A landscape with many valleys, sampled at points; each row gives a point and its height.
From any point a ball rolls to the lowest of the 2 points nearest to it. It stops when none of these is lower. Distance is the straight distance between rows; heights are no part of it.
Bom h=3.03: |  45 | 107 |  95 | 139 |  92 | 122 | 101 |  99 |  93 |  77 |  88 |  99 |  60 | 127 | 107 |  98 | 129 | 118 |  93 |  94 |  69 |  84 | 103 | 106 |  85 |  83 | 120 |
Puba h=2.59: |  75 |  99 | 104 | 125 | 161 |  96 | 110 | 105 | 120 |  90 | 116 | 117 |  96 |  88 | 110 | 127 | 121 |  84 | 100 | 109 | 102 |  95 | 109 |  90 | 103 |  76 | 103 |
vop h=7.86: | 116 | 113 | 123 | 102 | 102 |  86 |  85 |  82 | 129 | 105 |  90 |  81 |  86 |  95 | 112 | 106 | 112 | 107 | 108 |  77 |  86 | 139 | 101 | 108 | 138 | 111 |  89 |
ritiz h=5.12: |  73 |  89 |  85 | 106 |  86 | 103 |  86 | 112 |  75 | 103 |  91 |  99 |  99 |  92 |  81 |  81 |  98 | 137 | 109 |  97 |  89 |  71 | 116 | 114 |  95 | 115 | 115 |
koval h=5.62: |  38 | 111 |  78 | 116 |  98 | 107 | 113 |  86 |  96 |  74 | 134 | 126 |  82 | 103 | 125 | 119 | 144 | 100 |  82 |  92 |  59 | 108 |  77 |  95 |  83 |  71 | 104 |
som h=4.84: | 123 |  83 |  79 |  94 | 110 | 117 | 112 |  94 | 111 | 112 |  95 | 103 |  97 | 117 |  80 | 107 | 109 |  93 | 120 | 103 |  97 |  97 | 133 | 106 |  87 | 123 | 135 |
Bero h=5.08: |  70 | 123 | 112 |  87 |  80 | 104 | 119 | 115 | 116 | 110 |  98 |  89 | 123 |  92 | 118 | 122 | 129 | 114 |  79 |  89 | 124 |  91 |  69 | 105 | 106 |  97 |  81 |
puno h=1.91: |  47 | 120 | 116 | 107 |  80 | 125 |  89 | 123 | 100 |  83 |  98 | 107 |  90 |  98 | 112 | 113 | 122 | 111 |  80 |  83 |  79 |  77 | 108 |  95 |  78 |  92 | 102 |
Sebag h=4.81: |  72 | 104 | 114 | 122 | 133 |  95 | 108 | 108 |  91 |  78 |  89 | 110 |  87 | 109 |  84 |  95 | 128 | 106 | 117 |  99 |  97 |  93 | 124 |  96 |  73 |  82 | 145 |
bedak h=4.01: | 117 |  82 |  93 | 117 | 113 |  92 |  94 |  74 | 114 | 122 | 107 | 105 |  94 | 102 |  91 |  69 |  64 | 110 |  85 | 105 |  71 | 123 | 109 |  74 |  95 | 107 | 109 |
dif h=8.65: |  81 |  99 |  78 |  78 |  47 | 121 | 103 | 107 |  93 |  89 |  83 |  91 | 115 | 106 |  92 | 111 | 108 |  93 |  88 |  90 |  79 | 109 |  85 | 135 |  70 | 121 | 139 |
Puf h=3.46: |  95 | 114 | 101 | 133 | 152 | 102 | 127 | 122 | 134 | 105 |  89 | 103 | 101 |  93 | 117 | 108 | 140 |  81 |  96 | 103 | 127 | 102 | 124 | 100 | 100 |  96 |  94 |
dugam h=6.59: |  76 |  96 | 126 |  99 |  64 | 105 | 112 | 130 |  84 | 109 | 100 | 110 | 107 | 100 | 121 | 120 |  99 |  92 |  80 |  75 | 109 |  67 |  74 |  73 |  82 | 103 | 106 |
Vike h=6.06: |  40 | 103 | 103 |  78 | 105 |  85 |  89 |  95 |  89 |  87 | 135 | 117 | 124 |  66 |  95 |  98 | 114 | 109 | 102 |  91 |  93 |  86 |  95 |  87 |  80 |  76 | 122 |
Velat h=4.90: |  77 | 119 |  99 | 108 | 112 | 111 |  75 |  97 | 111 |  79 | 118 | 114 |  87 |  91 |  91 | 114 |  95 | 111 |  52 | 127 |  69 | 119 |  90 | 106 |  89 |  82 |  99 |
Fofu h=5.17: |  46 | 107 |  93 | 121 | 103 | 104 | 125 | 103 | 120 | 105 | 132 | 116 | 113 | 111 | 125 | 111 | 120 | 123 |  88 |  95 |  88 |  93 |  80 |  86 |  89 |  79 |  98 |
Siko h=5.66: | 100 |  93 |  85 | 115 |  76 |  89 |  61 | 117 |  89 |  96 | 103 |  98 |  94 |  89 |  85 |  75 |  92 | 114 |  72 | 107 |  72 | 124 |  81 | 121 |  96 | 124 | 119 |
ler h=6.40: |  50 | 116 | 101 |  97 | 129 |  86 |  79 |  94 |  89 |  73 | 124 | 106 | 109 |  71 |  83 | 130 | 147 | 104 | 113 | 104 | 102 |  84 | 106 |  96 | 101 |  76 | 118 |
serez h=5.69: |  98 | 101 | 136 |  86 | 119 | 103 | 113 | 125 |  84 |  99 |  96 | 103 | 101 | 102 |  84 | 106 |  95 | 100 | 126 | 109 | 141 |  79 | 103 |  98 |  99 |  86 | 105 |
budu h=8.21: | 134 |  72 |  77 |  93 |  92 |  89 | 119 |  87 | 115 | 140 |  97 |  99 |  94 |  99 | 103 |  87 |  71 |  63 | 114 | 127 | 103 | 102 | 105 |  79 | 110 | 126 | 108 |
Bado h=5.96: |  78 | 117 | 119 | 113 | 129 |  95 |  94 | 117 | 107 |  99 | 106 |  89 | 119 |  94 |  74 | 124 | 149 |  96 | 101 | 118 | 139 |  69 | 107 |  94 | 133 |  89 |  74 |
zas h=8.40: | 119 |  61 |  73 |  92 |  79 |  92 |  96 |  88 |  88 | 128 | 103 |  97 | 123 | 111 |  74 |  91 |  90 | 110 | 106 | 102 | 118 | 102 |  91 |  96 | 110 | 130 | 127 |
Golef h=4.61: | 101 |  88 | 140 |  87 | 114 |  95 |  91 |  85 |  61 |  88 | 115 | 113 |  96 |  97 |  82 |  84 | 106 | 103 | 129 |  78 | 107 |  77 | 124 |  73 |  86 |  69 | 104 |
bana h=7.30: | 111 |  79 | 118 | 104 |  76 |  87 | 102 | 100 |  99 | 119 |  91 |  89 |  82 | 111 | 132 | 116 |  66 | 106 |  89 |  78 |  97 | 103 |  55 |  91 | 108 | 114 |  96 |
lun h=6.30: |  95 | 122 | 111 |  91 | 126 |  92 |  75 | 108 |  92 |  84 | 122 | 108 | 117 |  78 |  72 | 111 | 143 | 116 |  96 | 106 | 119 |  82 | 116 |  91 | 101 |  77 |  94 |
vol h=8.85: | 103 | 104 |  79 |  70 |  55 | 115 | 100 | 111 | 117 |  85 |  95 |  89 | 133 |  94 | 101 | 115 |  94 |  86 |  98 |  65 |  56 | 127 |  75 | 138 |  83 | 132 | 116 |
vegod h=7.90: | 148 |  72 |  95 | 103 |  81 |  79 | 109 |  84 | 119 | 118 |  85 |  95 |  89 | 110 | 113 | 111 |  67 |  70 | 105 | 101 |  76 | 121 | 101 | 102 | 105 | 136 | 117 |
gon h=8.74: | 135 |  75 |  85 | 111 |  87 |  69 |  97 |  46 |  58 |  93 |  99 |  88 |  94 | 103 |  88 |  58 |  78 | 112 |  84 |  84 |  89 |  91 | 123 | 107 |  90 |  92 |  92 |
Kage h=5.73: |  68 |  91 | 103 |  84 |  94 |  90 |  96 | 104 |  82 |  97 | 111 | 113 | 125 |  61 |  99 |  76 |  85 | 119 |  95 |  81 | 104 |  94 |  79 |  92 |  85 |  94 | 113 |
ses h=3.92: | 104 | 101 |  81 |  97 | 106 |  79 |  94 |  72 | 111 |  99 |  96 |  87 |  75 |  97 | 102 |  98 |  85 |  93 | 112 | 155 | 130 |  65 | 126 |  87 | 102 |  76 |  97 |
vod h=6.42: |  49 | 136 | 126 | 117 | 126 |  96 | 115 | 122 | 114 |  74 | 104 | 109 | 110 |  95 | 109 | 143 | 151 |  88 |  91 |  85 |  83 |  85 |  95 |  98 |  84 |  61 | 104 |
Lesu h=4.22: | 101 | 101 |  92 | 109 | 137 | 105 | 115 | 116 | 113 | 102 |  89 | 110 |  97 | 109 |  99 |  92 | 138 |  99 | 114 | 104 | 111 | 103 | 136 | 101 |  89 | 103 | 135 |
Fis h=2.84: |  61 | 129 |  96 | 100 |  64 |  96 | 105 | 114 | 112 |  82 | 108 | 102 |  95 |  84 | 147 | 107 | 114 |  93 |  56 |  93 |  81 | 115 |  76 | 120 |  61 |  90 |  58 |
sot h=5.51: | 109 |  90 |  93 | 108 | 110 |  84 |  60 |  73 |  83 | 103 | 114 |  97 |  80 |  87 |  88 |  81 | 120 | 103 |  87 | 105 | 101 |  99 | 112 |  78 |  91 | 104 | 122 |
rola h=6.43: | 130 |  81 |  87 |  89 |  84 |  98 |  91 |  84 | 109 |  99 |  99 | 100 | 127 | 114 |  72 | 118 |  69 |  93 | 129 |  71 |  58 | 116 |  93 | 112 | 110 | 130 | 118 |
rel h=7.05: | 161 |  82 |  96 |  89 |  98 |  81 | 102 |  95 | 101 |  98 | 106 | 111 | 122 |  90 |  93 |  83 |  41 |  80 | 129 |  99 |  90 | 114 | 118 | 115 | 127 | 116 |  69 |
Zot h=7.56: | 119 |  87 | 105 |  93 | 108 | 102 |  78 | 121 |  90 | 111 | 106 |  94 |  93 |  82 | 102 |  83 |  58 | 113 | 122 | 106 | 116 |  97 | 100 | 110 | 141 | 118 |  61 |
noz h=3.73: | 105 |  96 | 106 | 111 |  79 | 106 |  86 | 121 | 107 |  87 |  87 |  97 |  78 | 100 | 102 |  89 | 107 | 106 | 118 |  79 |  48 | 135 | 109 | 131 | 101 | 133 | 120 |
Safot h=5.72: |  75 | 111 | 133 |  86 | 119 | 112 |  92 | 107 |  98 | 101 | 115 | 128 | 124 |  87 |  76 | 107 |  76 | 105 |  82 |  97 |  99 |  80 |  85 |  66 |  95 |  71 |  91 |
Didaf h=2.91: | 121 | 101 | 104 | 104 | 108 | 101 |  95 | 124 | 114 |  85 |  80 | 100 |  78 |  96 |  97 |  95 |  78 | 115 | 122 | 112 |  61 | 135 | 129 | 149 | 101 | 121 | 111 |
mosek h=6.70: | 137 | 106 | 109 |  65 | 110 | 105 | 106 | 112 |  61 |  90 | 114 |  92 |  93 | 113 |  99 |  78 |  89 |  53 | 104 | 134 | 149 |  92 | 121 |  83 | 109 |  94 |  48 |
forid h=8.45: |  84 | 102 | 128 |  92 | 121 | 104 | 119 |  91 | 106 | 118 | 114 | 115 | 114 | 113 |  97 | 107 | 124 |  95 | 110 |  90 | 109 |  99 |  87 |  66 |  98 |  80 | 125 |
fasum h=2.54: | 123 | 113 | 131 | 102 | 134 |  83 |  96 | 110 | 107 | 112 |  98 |  97 |  83 |  98 |  93 | 115 | 119 |  51 |  93 | 128 | 131 |  80 | 123 |  80 |  93 |  88 | 100 |
zub h=2.87: |  80 | 103 | 100 | 112 | 106 | 118 | 118 | 130 | 111 |  82 |  60 |  90 |  71 | 116 | 119 | 116 | 117 | 113 | 109 |  82 |  99 |  96 | 104 | 129 |  87 | 106 | 122 |
podap h=4.34: | 114 | 107 | 105 |  85 |  85 | 141 | 124 | 125 | 113 | 106 |  85 |  97 | 138 | 108 |  71 | 139 | 117 | 100 |  85 |  93 | 112 |  87 |  91 | 112 | 104 | 118 |  85 |
vum h=4.66: |  80 | 118 | 100 |  93 |  91 |  95 |  81 |  98 | 110 |  96 |  96 |  76 |  93 |  96 | 113 | 120 | 122 | 125 |  85 | 107 | 111 | 107 |  67 | 110 | 118 |  96 |  99 |
rud h=4.78: |  62 | 113 |  85 | 125 | 127 | 100 |  83 | 102 | 109 |  70 |  99 |  95 |  71 | 105 | 117 | 117 | 158 |  97 |  90 |  82 | 106 | 102 |  92 | 115 | 110 |  87 | 111 |
pum h=6.74: | 123 |  71 |  88 |  72 |  86 |  89 | 109 |  73 |  91 |  95 |  88 |  91 | 102 | 110 |  75 | 110 |  50 | 113 | 150 |  85 |  80 | 109 |  98 | 121 | 103 | 110 | 116 |
votup h=8.42: | 115 | 111 |  87 |  70 |  70 | 110 |  72 |  73 |  80 |  76 |  94 | 110 | 144 | 100 |  76 |  75 |  87 | 125 | 101 |  80 |  91 | 109 |  99 | 101 |  88 |  83 | 110 |
gev h=4.39: | 114 | 119 | 105 | 106 | 112 | 102 |  78 |  98 | 127 | 100 | 109 | 104 |  95 |  90 | 101 | 104 | 101 | 106 |  45 |  99 |  87 | 137 |  75 |  97 |  98 | 100 |  96 |
siter h=7.10: | 115 | 108 | 118 |  76 | 120 |  84 | 116 | 106 |  54 |  88 | 133 |  97 |  92 | 109 | 105 |  71 | 106 |  45 | 127 | 132 | 131 |  74 | 125 |  70 | 103 |  67 |  62 |
gaki h=6.31: | 138 | 104 |  99 |  74 | 101 | 111 |  79 |  98 |  68 | 104 | 117 | 100 | 113 | 110 |  84 |  80 |  93 |  75 |  96 | 109 | 142 |  97 | 105 |  77 | 128 |  96 |  69 |
tuz h=3.64: | 100 | 103 | 113 | 127 | 129 |  85 |  88 | 122 | 110 |  95 |  84 |  94 |  65 | 107 | 114 | 125 | 120 |  70 |  87 | 125 | 126 |  74 | 121 |  86 |  80 |  97 | 123 |
Makol h=6.72: | 113 | 117 | 110 | 104 |  77 | 104 |  82 | 102 | 117 | 116 |  93 |  90 | 136 |  90 | 107 |  98 |  77 |  95 |  73 |  79 | 101 | 118 |  54 |  84 | 134 | 119 |  80 |
gor h=5.31: |  69 | 126 | 103 |  92 |  99 | 108 |  70 | 100 | 101 |  75 | 111 | 127 | 124 |  76 |  82 |  91 |  73 | 118 |  61 | 108 |  77 | 104 |  90 |  90 |  82 |  73 |  97 |
beban h=4.29: | 120 |  99 |  79 | 111 |  94 | 123 | 105 | 104 | 124 | 113 |  82 |  90 |  96 | 130 | 101 | 126 | 107 | 109 | 102 | 117 |  99 |  91 | 126 | 120 | 105 | 120 | 107 |
lapo h=5.32: | 107 |  79 | 100 |  86 |  86 | 100 | 106 |  94 |  70 |  93 |  94 | 108 | 129 |  83 |  88 |  80 |  47 | 109 | 103 |  86 | 120 |  99 |  56 |  91 |  95 |  97 | 118 |
Sifin h=3.61: |  74 | 137 |  95 | 117 |  86 |  99 | 105 | 113 | 111 |  67 |  95 |  88 |  71 |  97 | 128 | 117 | 145 | 103 |  72 |  94 |  92 | 107 |  65 | 131 |  71 |  83 |  66 |
rek h=4.42: | 116 |  80 |  92 |  96 | 108 |  68 | 129 |  77 |  90 | 110 | 103 |  98 |  84 | 101 | 100 |  73 |  61 |  93 | 104 | 149 | 125 |  74 | 114 |  81 |  89 |  78 | 100 |
zil h=8.17: | 119 |  62 |  78 | 120 |  73 |  83 | 117 |  89 |  94 | 135 |  89 |  91 | 100 | 115 |  99 | 109 |  75 |  91 | 100 |  84 |  86 | 110 |  80 | 101 |  98 | 145 | 127 |
bida h=8.18: |  93 |  82 | 121 |  96 | 104 | 123 | 138 | 107 |  95 | 132 | 102 | 104 |  98 | 140 | 107 | 102 |  93 |  85 | 118 |  95 | 117 |  94 |  87 |  67 | 114 |  99 | 111 |
Ligut h=4.92: | 106 |  76 | 101 |  91 | 110 |  87 | 110 |  83 |  83 | 111 | 103 | 110 | 104 | 105 |  95 |  74 |  47 | 110 | 105 | 116 | 132 |  98 |  75 |  81 | 100 |  89 | 101 |
vugem h=3.47: |  88 |  96 |  76 | 126 | 145 |  93 |  84 |  90 | 130 |  96 | 108 | 102 |  70 |  72 | 125 | 101 | 118 |  83 | 118 | 107 | 114 |  89 | 125 |  89 | 121 |  90 |  88 |
Lala h=7.29: |  99 |  87 |  99 |  90 |  86 | 113 | 109 | 112 |  96 | 125 |  93 |  88 | 103 | 115 | 107 | 103 |  68 | 108 | 135 | 101 | 114 |  97 |  84 | 108 | 143 | 123 |  81 |
Dipof h=8.72: |  98 | 100 | 102 |  75 |  92 |  99 |  76 |  90 |  69 |  81 | 121 | 102 | 121 |  94 |  85 |  88 |  96 | 132 | 102 |  93 | 123 |  73 |  92 |  97 | 113 |  73 |  72 |
gobo h=5.90: | 141 |  92 |  96 |  88 | 100 | 105 |  65 |  76 |  87 | 110 | 100 |  98 |  91 |  97 |  94 |  82 |  97 | 107 | 110 | 107 | 116 |  84 | 121 |  85 | 111 | 106 |  95 |
viri h=6.71: | 157 |  84 |  87 |  86 |  96 | 113 |  85 | 101 |  74 |  97 | 107 | 107 | 125 | 107 |  94 |  75 |  51 |  66 | 114 | 102 | 118 | 115 | 101 |  99 | 126 | 116 |  61 |
letis h=4.79: |  87 | 113 | 101 | 131 | 110 | 105 | 138 | 118 | 115 | 105 | 108 | 115 | 103 | 129 | 132 | 119 | 123 | 119 |  95 |  85 | 109 |  88 |  91 |  89 |  81 |  80 |  82 |
vigev h=3.32: |  91 |  84 |  94 | 100 | 121 |  77 |  89 |  59 |  74 |  79 | 117 | 103 |  71 |  92 |  99 |  97 |  87 | 102 | 116 | 119 | 108 |  63 | 126 |  85 | 100 |  68 |  92 |
pib h=7.35: | 155 |  69 |  89 | 103 |  90 |  53 | 109 |  65 |  90 | 102 | 107 | 103 | 124 | 100 | 101 |  59 |  50 |  95 | 120 | 102 |  82 | 118 | 124 | 107 | 110 | 103 |  96 |
bul h=5.55: |  72 | 104 | 110 | 102 | 116 | 114 | 118 | 127 | 108 | 122 | 116 |  97 | 120 |  89 |  93 | 106 | 136 |  95 |  97 |  97 | 138 |  96 |  83 |  93 | 131 | 109 |  78 |
peku h=3.90: |  55 |  89 |  83 | 138 |  97 |  97 | 100 |  91 |  92 |  95 |  83 |  94 |  59 | 111 |  89 |  67 | 116 | 119 | 114 | 101 |  67 | 109 | 105 | 125 |  96 | 103 | 129 |
Buzup h=7.60: | 127 |  95 | 119 | 101 |  87 |  76 | 109 |  88 | 126 | 121 |  95 |  87 |  87 | 112 | 129 | 111 |  70 |  92 | 117 |  91 |  82 | 127 |  87 |  99 | 133 | 121 |  92 |
tago h=6.15: |  69 | 108 | 146 | 102 | 110 | 107 | 108 | 126 | 102 | 109 | 121 | 115 | 101 |  96 | 114 | 129 |  90 |  92 |  68 |  92 | 105 |  76 |  67 |  73 |  91 |  81 |  89 |
liri h=8.92: | 144 | 109 |  93 |  88 | 111 | 114 | 119 |  91 | 139 | 114 |  67 |  79 |  97 |  86 |  96 | 115 | 106 |  73 | 113 | 122 | 113 | 113 | 127 | 116 | 122 | 122 |  74 |
tuka h=7.01: | 113 |  73 |  92 |  80 |  89 | 100 | 109 |  75 |  96 | 116 |  84 |  79 |  83 | 119 |  90 | 106 |  69 | 108 | 148 | 110 | 111 |  90 |  98 | 112 | 120 | 113 | 107 |
Guk h=5.22: | 113 |  94 |  87 | 125 |  84 |  69 |  61 | 112 | 102 | 100 | 103 |  82 |  77 | 100 | 107 |  89 | 106 | 117 |  97 | 120 |  80 | 117 | 113 | 126 | 120 | 129 | 105 |
zafi h=6.08: | 128 |  97 |  92 | 108 |  69 |  92 |  75 | 101 | 104 | 101 |  91 | 103 | 126 | 106 |  88 |  98 |  64 | 108 |  89 |  86 |  64 | 128 |  90 | 112 | 111 | 130 | 125 |
giv h=2.62: |  71 |  80 | 102 | 131 | 123 |  91 | 118 |  89 |  79 | 120 | 119 | 113 | 102 |  99 |  74 |  85 |  90 | 114 |  89 | 103 |  93 |  82 | 112 |  74 |  77 | 100 | 126 |
duv h=1.56: |  78 |  84 | 103 | 130 | 152 |  91 | 103 |  99 |  94 |  95 | 140 | 129 |  95 |  79 |  92 | 108 | 100 | 104 | 104 | 117 |  86 |  88 | 127 |  74 |  88 |  85 | 113 |
rebo h=4.24: |  69 | 116 | 100 |  88 |  56 | 120 |  92 | 111 | 119 |  96 |  97 | 114 | 122 | 102 | 121 |  85 |  79 |  90 |  58 |  88 |  70 | 109 |  90 | 109 |  65 |  94 | 109 |
puv h=4.26: |  88 | 120 | 122 | 132 | 137 | 104 | 136 | 125 | 113 | 100 |  89 | 106 |  91 | 133 | 125 | 129 | 133 |  83 |  98 |  87 | 118 |  68 | 107 |  95 |  96 |  78 |  79 |
Zode h=1.78: | 116 |  91 | 112 |  96 | 118 | 122 | 112 | 123 | 112 |  98 |  69 |  93 |  72 |  81 | 111 | 114 |  92 | 108 | 123 |  86 |  98 | 114 | 113 | 124 |  94 | 119 | 110 |
ral h=8.24: |  98 | 117 |  97 |  50 |  76 | 124 |  89 |  88 | 106 |  93 |  86 |  95 | 139 |  88 |  83 | 107 |  94 | 111 | 108 |  82 | 109 | 112 |  82 | 112 | 100 | 102 | 105 |
fasi h=8.43: |  76 | 111 | 100 |  65 |  78 | 115 | 115 | 105 |  94 |  91 |  80 | 106 | 125 |  96 |  80 | 103 |  99 | 114 | 111 |  93 |  96 |  99 | 103 | 115 |  72 |  92 | 140 |
lemek h=6.41: | 152 | 108 | 104 | 109 |  96 |  86 |  75 |  96 | 114 | 104 |  98 | 102 | 139 |  99 |  95 |  97 |  58 |  99 |  86 |  98 |  85 | 134 |  84 | 100 | 129 | 122 |  92 |
Dud h=5.65: | 106 | 129 |  94 | 107 | 125 | 119 |  77 |  98 | 123 |  85 |  74 |  88 |  85 |  94 |  88 |  96 | 129 | 117 | 110 | 104 | 101 | 112 | 139 | 124 | 111 |  96 |  92 |
kurag h=8.61: | 126 |  86 |  97 |  75 | 105 |  99 | 114 | 110 |  91 | 125 | 116 | 109 | 133 | 107 |  71 | 109 | 114 |  87 | 110 | 110 | 140 | 108 |  97 |  98 | 109 | 119 | 121 |
beka h=6.69: | 152 | 107 | 100 |  74 | 109 |  87 | 123 |  89 | 116 |  90 |  88 |  95 |  97 |  83 | 108 |  87 |  72 |  92 | 132 | 112 |  88 | 110 | 138 | 124 | 105 |  95 |  62 |
bek h=5.56: |  82 |  87 | 110 | 108 |  94 | 121 |  73 | 126 |  79 | 116 | 116 | 107 |  99 |  89 |  87 |  91 |  94 | 122 | 115 |  91 | 112 |  62 | 109 |  82 | 113 | 113 |  90 |
rino h=7.12: | 132 |  94 |  98 |  84 | 117 | 131 | 124 | 111 |  97 | 117 |  98 | 100 | 121 | 105 |  84 |  93 |  51 |  69 | 106 | 119 | 119 | 128 |  92 |  95 | 124 | 123 |  55 |
daga h=3.70: | 123 | 105 | 123 |  98 | 121 | 105 |  90 | 110 | 106 | 112 | 104 | 104 |  96 |  91 |  91 | 113 | 104 |  93 |  60 | 112 | 126 | 106 |  98 |  87 |  91 | 101 |  98 |
Nugaz h=4.75: |  88 | 118 | 100 |  88 |  67 | 118 |  91 |  94 | 120 | 104 | 101 | 115 | 133 | 104 | 104 |  97 | 118 |  99 |  64 |  83 |  88 | 113 |  83 |  82 |  82 |  93 | 126 |
Dum h=7.87: | 104 |  96 | 104 |  81 | 100 | 127 | 112 |  91 |  91 | 118 |  98 |  98 |  88 | 130 |  93 |  99 |  90 |  60 | 138 | 114 | 130 |  89 | 114 |  69 | 124 | 104 | 104 |
leso h=9.07: | 119 | 111 |  85 |  98 |  44 |  87 | 112 | 113 |  97 |  87 |  98 |  93 | 107 | 115 | 130 | 117 | 118 |  95 | 102 |  65 |  53 | 131 |  69 | 131 |  75 | 126 |  92 |
Fosob h=3.36: |  75 |  75 |  88 | 135 | 104 |  88 | 100 |  85 |  95 | 128 | 114 | 106 | 100 |  97 |  95 |  76 |  67 | 119 |  72 |  94 |  71 |  97 |  84 |  76 |  89 | 108 | 118 |
buda h=4.45: |  92 |  98 | 111 | 129 | 104 |  84 |  99 | 111 |  93 | 100 | 104 |  98 |  78 | 118 | 122 | 130 | 140 |  91 |  77 |  99 | 110 |  73 |  85 |  85 |  81 |  97 | 119 |
tepa h=4.80: | 115 | 100 |  84 | 116 |  95 |  79 |  80 |  86 | 126 | 119 |  95 |  83 |  82 | 114 | 105 | 108 |  90 | 122 |  98 | 136 |  96 | 100 | 109 | 108 | 118 | 107 | 105 |
sof h=9.10: | 139 |  91 |  79 |  87 |  90 |  78 | 103 |  58 |  90 |  92 |  83 |  84 |  75 | 104 |  93 |  82 |  81 | 101 | 132 | 121 |  84 | 101 | 138 | 116 |  86 |  98 | 111 |
Noniz h=3.69: | 111 | 110 |  98 |  99 |  75 | 128 | 108 | 116 | 113 | 114 |  84 | 101 | 109 | 116 | 106 | 127 | 104 | 115 |  90 |  84 |  85 | 102 |  94 | 116 |  97 | 116 |  94 |
gaz h=6.39: | 136 | 103 |  99 |  73 | 120 | 106 | 112 |  95 |  93 |  91 |  89 | 102 | 110 |  94 |  88 |  95 |  83 | 120 | 117 | 103 | 112 | 112 | 119 | 125 |  94 |  87 |  86 |
nuni h=7.50: |  99 | 113 | 105 |  93 | 117 | 105 | 120 | 100 |  94 | 110 | 117 | 112 |  93 | 115 |  95 |  75 |  89 |  56 | 137 | 137 | 124 |  74 | 131 |  55 | 115 |  77 |  87 |
sez h=8.06: | 112 | 118 | 102 |  73 |  95 |  91 |  83 |  85 | 114 | 100 |  90 |  93 | 119 |  94 |  93 |  91 | 103 | 123 | 106 |  84 |  86 | 149 |  83 | 118 | 117 | 105 | 102 |
bodo h=8.71: | 123 | 112 |  84 |  99 | 111 | 104 |  98 |  98 | 116 | 111 |  80 |  87 |  90 |  86 | 101 |  94 | 121 |  72 | 126 | 125 | 139 |  90 | 131 |  98 | 131 | 108 |  83 |
galiv h=8.91: | 140 |  77 |  85 |  97 |  84 |  65 |  81 |  66 |  62 |  83 |  86 |  90 |  88 | 102 |  84 |  70 |  78 | 115 | 104 |  96 |  72 | 128 | 112 | 129 |  88 | 112 | 113 |
tope h=6.98: |  89 |  90 | 114 | 105 |  61 |  97 |  80 | 121 |  94 | 101 |  91 |  96 |  90 |  80 | 128 |  99 |  83 | 106 |  73 |  72 |  81 |  94 |  63 |  92 |  88 | 117 | 109 |
Zibev h=4.60: |  50 |  86 |  85 | 115 |  69 |  92 | 109 | 103 |  84 | 108 | 101 |  88 |  95 |  99 | 104 |  78 | 119 | 118 |  92 |  93 |  83 | 100 |  87 | 110 |  84 | 114 | 131 |
tudop h=4.18: |  73 |  88 |  78 | 132 | 127 |  85 |  88 |  82 | 111 |  88 | 106 |  96 |  58 |  99 | 115 |  89 | 108 | 104 | 116 | 119 |  82 | 110 | 110 | 108 | 105 |  88 | 112 |
nasem h=5.18: |  89 | 104 | 149 |  97 | 139 |  95 |  88 | 108 |  81 |  93 | 106 |  99 |  89 |  99 |  83 | 108 | 114 |  82 | 144 |  94 | 116 |  70 | 110 |  74 | 104 |  71 | 105 |
Gar h=8.57: | 113 |  83 |  91 |  88 |  82 |  94 |  81 |  71 |  51 |  79 | 108 | 106 | 118 | 108 |  77 |  70 |  95 | 130 |  89 |  73 | 102 |  84 | 109 | 103 |  90 |  85 | 102 |
puti h=2.93: |  75 | 120 |  97 | 103 |  62 | 133 | 115 | 132 | 104 |  87 |  80 | 102 |  93 | 115 | 127 | 113 | 119 | 120 |  89 |  88 |  74 |  90 |  99 | 129 |  76 | 103 |  90 |
fas h=9.14: | 129 | 113 | 116 | 106 | 129 |  98 |  89 |  83 | 133 |  98 |  70 |  75 |  75 |  67 |  94 |  95 |  99 |  92 | 103 | 117 | 112 | 116 | 117 | 113 | 121 | 104 |  47 |
defab h=5.02: |  90 |  86 |  96 | 119 | 103 |  96 |  85 |  94 |  98 | 114 | 117 |  95 |  70 |  97 | 123 | 105 | 123 | 105 |  85 |  80 |  96 |  96 |  83 |  77 |  95 | 111 | 123 |
nis h=8.62: |  93 |  93 |  91 |  89 |  88 | 103 | 118 |  89 |  62 |  91 |  83 | 102 | 117 | 103 |  54 |  92 |  71 | 120 |  96 |  91 |  91 | 101 | 105 | 111 |  60 | 105 | 140 |
fef h=7.31: | 105 | 101 |  92 | 112 | 113 | 109 | 129 | 108 | 137 | 136 | 106 |  94 |  99 | 112 | 126 |  99 |  99 |  84 |  99 | 126 | 121 | 102 |  97 |  87 | 141 | 111 |  54 |
mumid h=8.47: | 150 |  90 |  67 |  73 |  92 |  91 | 108 | 100 |  99 | 120 | 105 |  92 | 100 |  85 |  99 |  89 |  91 |  68 | 116 | 140 | 135 |  95 | 115 |  95 | 116 | 117 |  87 |
zos h=3.62: |  54 | 121 | 100 |  81 |  58 | 107 | 120 | 108 | 115 |  85 | 103 | 111 | 110 | 106 | 131 |  93 | 118 |  80 |  62 |  93 |  86 | 118 |  85 | 125 |  51 |  80 | 103 |
fuz h=4.21: |  92 | 123 |  92 | 117 |  85 | 102 |  92 | 111 | 115 |  87 |  87 |  73 |  84 | 113 | 124 | 121 | 160 | 114 |  71 |  95 | 106 | 105 |  84 | 126 | 105 | 101 |  90 |
dufu h=9.26: | 116 | 114 |  80 |  96 |  53 |  99 | 119 | 110 | 101 | 104 | 102 | 102 | 120 |  94 | 141 |  99 | 117 | 100 |  75 |  69 |  86 | 126 |  66 | 104 |  71 | 113 |  83 |
vuzu h=6.07: | 106 | 107 | 113 |  78 | 129 | 125 | 139 | 106 | 110 |  99 |  81 |  97 | 104 | 110 |  82 | 115 |  94 | 104 | 124 | 119 | 139 | 104 | 102 | 114 | 107 |  84 |  90 |
dobak h=4.02: | 112 |  67 | 120 |  94 | 110 |  95 | 110 |  70 |  55 |  87 | 115 | 110 |  90 | 109 | 103 |  67 |  78 | 100 | 104 |  88 | 110 |  69 | 121 |  81 |  95 |  67 |  80 |
Nuzo h=7.02: | 114 | 104 | 106 | 116 |  93 | 117 | 114 | 119 | 119 | 131 | 104 |  96 | 118 | 105 | 118 | 100 |  95 |  94 |  81 |  96 | 114 | 118 |  70 |  85 | 131 | 117 |  53 |
gibi h=5.25: |  73 | 116 |  83 | 113 | 118 | 105 |  67 | 115 | 107 |  77 | 104 | 101 |  86 |  90 |  85 |  86 | 149 | 120 | 102 | 107 |  94 | 109 | 111 | 127 | 105 |  94 | 116 |
mifip h=6.03: |  46 | 130 |  92 | 113 | 109 | 117 | 108 |  97 | 117 |  73 | 121 | 115 | 108 |  82 | 114 | 150 | 150 |  89 |  67 |  91 |  74 | 105 |  88 |  96 |  90 |  68 |  86 |

Call two points neighbours if one is among the 2 nearest of the other. Go from one point of each pair to the other, from neighbour to neighbour, staying as low as possible. Name the highest point that can't be avoided.
Lesu, vigev | ler
duv, puno | tudop
Zode, puno | puti

Where does a ball stop that starts at each point below?
lun | Fis
mifip | duv
beka | vigev
tope | fasum
ler | vigev
